Points on a hilly landscape, in no order, each with its height.
From any point a ball takes the steepest step (drop divided by distance) to one of its 2 nearest points. It stops when none of these is lower. Distance is the straight distance between rows; heights are no part of it.
dupom h=446: [ 16  21  15  29 -17  33  -1 -13  42 -27  32  32 -22  47 -49 -14   4   8
  46  11 -40]
diroz h=430: [ 11  19 -26   7   2  43  17  25  15 -48 -14  40   8 -20 -23   9 -15  -9
  24  18   1]
vuso h=308: [ 38   0  12  15   3 -15 -47  10   9  57  -6 -47  21  57  10   4  30  -2
  47 -13 -14]
rizon h=94: [-60 -49  10 -30  26 -28  21 -29  10 -43 -50  41 -78 -23  -6 -53   1  62
 -22  60  58]
paro h=162: [ 22 -44  18 -17 -32  -6  -7  29 -14 -23 -41 -52  16   4 -33  -2   0 -28
  35  70 -53]
vok h=540: [ 14 -22  14  -4  32 -16   8 -37  -1  -1 -44  15 -42  43 -12  -3  52  50
  48  42  59]
besav h=418: [  8  23  -3  37 -46  24   6  15  34 -10  40  12   3  35 -31   0  -1 -19
  26  -8 -63]
Piz h=487: [ 18  10  11  26 -10  35  17 -36  33 -35  12  65 -28  28  10  15  15   1
   9 -16  10]
Rok h=576: [ 13  -8 -31  -6  10  -8  23  -5 -18 -13 -31   4 -24  26  23  28  37  -8
   1  -9  36]
nizep h=409: [-37  -4 -22 -35  17  38  15  63 -18   9 -34  10  55 -87  -6  -5 -33  -3
 -11  -4  27]
sofe h=441: [ 25  17   6  26 -21  50  -4   4  26 -36 -11  46   4   8 -49   0   0   7
  63  17 -13]
mame h=527: [ 12  10  -1  -5  18 -31  32 -49 -15 -31  22  39 -63  18  13  29   0  -5
 -55 -27  20]
kono h=375: [-33 -45 -33 -35   3 -18  -5  25 -11 -36 -27  -4  -3 -58  12 -18 -43   4
 -37  42  29]
gode h=257: [ 36  45   8  29 -17  20 -54  -1  34  45  37  -8  22  59  28 -21  22 -13
  32 -65 -50]
nulok h=206: [-47 -38   4  -4  -3 -38 -36 -29 -12 -26  33 -11 -21 -22  18   4 -70  14
 -60  34 -27]
dupo h=376: [ -9  33 -37   2 -15  13  36  23 -18  16  33  27  56 -39 -10   1 -11  -3
 -23 -28  13]
Fekal h=358: [  9  42 -18  21 -71  11  12  26  13  24  44  -7  34  14  -6  10  -6 -38
  20 -27 -74]
luner h=492: [ 69  -7 -27  21  14  -9 -39  17   1  36  -3  12   1  64   6  13  19  16
  64 -16  13]
dol h=259: [  8  54 -13  15 -22  -6  -4  -6 -16  70  48 -10  40  27   4  28   8 -36
 -16 -74 -43]
Rel h=416: [-32   9  -5  -2  32  44  19  37   6 -24 -29  18  25 -70  17  -6 -32   9
   0   5  42]
res h=549: [ 33   7 -77  11 -15  11  47  29   6 -60 -23  72 -26  31  -6  23  37 -16
   8  -2  -1]
kap h=422: [-15  18   3   3   4  66   4   3  19 -25 -12  22  25 -39  11   0 -30  -6
  11  -6  18]
sope h=349: [-41 -50 -19 -35  20 -19  -3  -3 -13 -26 -23 -16 -18 -30  49   2 -37  -5
 -71  24  25]
mam h=130: [-36 -41  30 -20   6 -18   3 -37   4 -32  -7  -4 -54  21 -15  -4 -13  44
  -5  56   7]
Foza h=456: [ -5  26  53  24  16  44 -39 -42  30  18  -8 -13 -12  15  34  -7   5   3
  21  -9   7]
vilid h=613: [ 32 -13 -62  -7  12 -24  35  23   1 -40 -35  21 -30   2 -29 -12  34   1
  20  17  28]
livup h=578: [ 32 -45  17 -27  12 -41 -11  22 -27  13 -48 -36  -4  21 -39   0  37  21
  61  62  20]
lav h=185: [ 44 -27  30  -3 -19  -2 -33  30   5  -4 -38 -56   2  22 -24  11  19 -14
  66  49 -27]
rol h=163: [-36 -43  13  -6   0 -17   2 -37   0 -26  22 -18 -43   3  14   0 -42  24
 -33  37  -7]
sok h=495: [  5  -1  30  -2  39 -24  10 -70 -12 -15   3  17 -67  22   6  11  14  22
 -33  -7  25]
kifav h=624: [ -4  -2  -7  -1  14   6  12 -16  -1  -6  29  -6  -2 -23   0   7  -7  -3
 -21   9   9]
fesi h=36: [-49 -29  46   2  29  14 -22  -7  31 -27  14  11  -7 -40  -3 -35 -51  49
 -13  38  -5]
sotev h=143: [-22  77  13   8 -28  32 -13   2  35  69  26 -18  64 -19  21 -35   0 -29
   3 -69 -43]
deni h=394: [-23  44   7   5  -2  28  17  21  -1  59  31  32  65 -61   2 -14  -6   8
 -16 -45  26]
zizav h=514: [ 25  19 -38  22 -24  32  39  -2  21 -53   0  81 -25  30  -6  19  10 -11
  27 -20   7]
modak h=92: [-24 -15 -16 -23  38  28  29   0  21 -60 -82  35 -42 -49  -9 -46  22   7
  12  29  59]
Mede h=554: [ 18  15 -19   1  15  -5  19 -40 -16  -5   3  13 -37  27  30  42  20 -17
 -30 -34  27]
Bobu h=338: [ 23  34  -3   8   9  -1 -11 -24 -19  44  15 -11  14  26  23  49  13 -34
 -14 -66  -3]
ruvi h=95: [-35 -36   0 -29  24 -26  13  -6   1 -53 -18  18 -44 -18 -21 -31  -7  63
 -17  69  27]
Nila h=231: [ 34 -16  32   4  -9 -23 -43  17 -15  44 -31 -73  25  42   3   7  22 -14
  53  30 -29]
Fitul h=62: [-30  76  37  -7 -14  25 -27 -15  19  49  42 -36  24 -19  33 -25 -12 -26
 -27 -69 -49]
lebef h=202: [ -9  44  16  32 -12   8  12  -8   5  22  61  13  22  -5   4   5 -14   0
 -14 -46 -25]
Mefam h=563: [ 39 -32   6 -12  31 -22  -4  11  -4  11 -56   0 -37  45 -22   3  41  43
  69  39  21]
tak h=429: [ 43  28 -28  20 -50  19 -16  46  10  22   6 -11  33  40  -9  20   9 -41
  49 -27 -67]
kuve h=599: [ -9 -37  30 -23  18 -40  -2  28 -36  26  -9 -64  22 -15 -11   4   9  -4
  -3  25  12]
tiga h=205: [  0  69   9  32 -13  27 -22  28  22  62  37   5  64 -25  12 -31   8   4
  27 -58 -16]
Mezo h=386: [ 34  15  29  -3  -7 -20 -31 -32 -14  51   2 -54   4  43  23  43  13 -50
 -20 -39 -28]
vumom h=78: [ -7  -7  38   4  25  14  13 -34  30 -32  -9  42 -45   0 -50 -41  20  51
  15  51  39]
Tefab h=203: [  3 -46 -23 -20 -34 -11  12  45 -21 -40 -17 -21  13 -42 -21   6 -20 -10
  -8  43 -25]
visak h=616: [-26  -9   8  -1  26   0   1  22 -14  22  12 -27  26 -41  17   7 -21  -3
 -30  -5  26]
lavi h=57: [-25 -16  35   4  34  21   3 -18  13 -26   6  29 -28 -32 -21 -38 -21  49
  -3  31  39]
rir h=516: [ 11  -5  18  -1  47  -7   5 -43   0   1 -12  18 -44  14   1   6  40  25
  -1   8  57]
sunuz h=38: [ 36  53 -10  19 -33 -10 -37   0  13  74  37 -22  20  64  23   9  18 -37
  -4 -81 -72]
Gogi h=408: [ 55  21 -13  24  13 -23 -46  -8  -6  50  26 -15   1  61  12  16  33   3
  24 -43   1]
tam h=402: [-29  40  -1  -6   7  52  29  51   3  33   0  17  69 -77   3  -9 -31  14
  -6 -19  18]
Rarez h=315: [-15 -70 -19 -41  -1 -48  16  -9 -36 -30 -42 -35 -18 -24  32  -2   1 -16
 -62  30  28]
gor h=608: [-36 -25  11 -26  17  -8 -21  44 -21  36  -9 -69  43 -45   5  -4 -22  -6
 -28  26   4]
sufit h=591: [ 21 -11 -74  18  13 -35  68  26 -12 -49 -16  50 -37  12 -22 -16  60  -5
  -3 -16  39]
dunat h=314: [-54   5 -30  -8 -31 -24  15   1 -34   4  57  11  32 -37   8   7 -68  -3
 -72 -23 -19]
dov h=138: [-30  47  39   5  15  18 -12 -23  10  30  48 -10  19 -16   7 -14 -24  -3
 -37 -52  -7]
gen h=49: [-44 -36 -19 -38  29 -12  33 -14  10 -75 -79  37 -64 -22 -13 -61   1  34
  -3  34  41]
neves h=589: [ 29 -47  22 -18  13 -53  -2  24 -45  27 -14 -66  20  26 -28   7  38   7
  13  41   7]
geta h=350: [-31  31 -13  -1  -2  -7  24  -7 -29  23  53  23  24 -39   9  14 -29 -11
 -62 -41   9]
zoti h=273: [-26 -52 -16 -39  -9 -41  14  13 -51   5 -16 -40  20 -35  20  14 -17 -35
 -75   2  19]
sove h=601: [ 49 -22 -51   7   6 -27  17  22 -23 -20 -14  11 -17  38  -7  19  44 -16
  19   9  29]
deruz h=263: [-46 -26 -28 -22 -24 -40 -28  -7 -13 -14  47   9  20 -36  25   2 -88  -3
 -80  11 -38]
Bozum h=471: [ -3   1  39  30  13  22  -6 -55  31 -18  20  42 -32  16   4  -4   6  24
  -9  -2  13]
puga h=280: [ 10  50 -22  25 -46  18  -1  33  -1  51  33 -10  71  -6  -7  -1   4 -23
  30 -52 -39]
pizin h=268: [ 23  48  12  34 -25  31 -13 -14  26  18  48  12  17  18   6 -18  24   3
  25 -46 -32]
gigad h=474: [ 59  13 -30  21 -12  14 -24  35  13  22  -1   8  26  29 -15  16  19 -12
  67 -20 -20]
Fuzan h=423: [  7  -5  42  -5   4 -32 -14 -43 -15  23   1 -51 -28  41  41  42   6 -29
 -10  -7 -30]
rodep h=445: [-15   5  55   2  20   2 -33 -46  13  32 -10 -54 -29  29  35  12   2   0
  19   6 -19]
tidak h=182: [ 13 -51   2 -20 -41 -14   8  20  -8 -62 -42 -24  -4  -9 -44  16 -23 -15
  10  76 -41]
Met h=232: [-12 -43 -44 -40 -32 -29  24  37 -46 -32 -13 -18  31 -51  -5   5 -22 -27
 -56  14   1]
suzul h=463: [-21   5  59  27  13  34 -17 -44  41 -11  -4  10 -28  10  -5 -19  -2  20
  30  23  25]

Call two points neighbours if one is among the 2 nearest of the other. Go from one point of each pair to the other, from neighbour to neighbour, staying as low as possible. Name the highest point that can't be avoided.
sunuz, sok -> vilid
fesi, gen -> rol
paro, sunuz -> luner
Fitul, fesi -> dupom
Fitul, sunuz -> pizin

Two balls start at each pair of points below. Name the first point that both come to, or write never.
Rarez, vilid -> never
tak, dupom -> Fekal
besav, gigad -> Fekal
Foza, sofe -> never
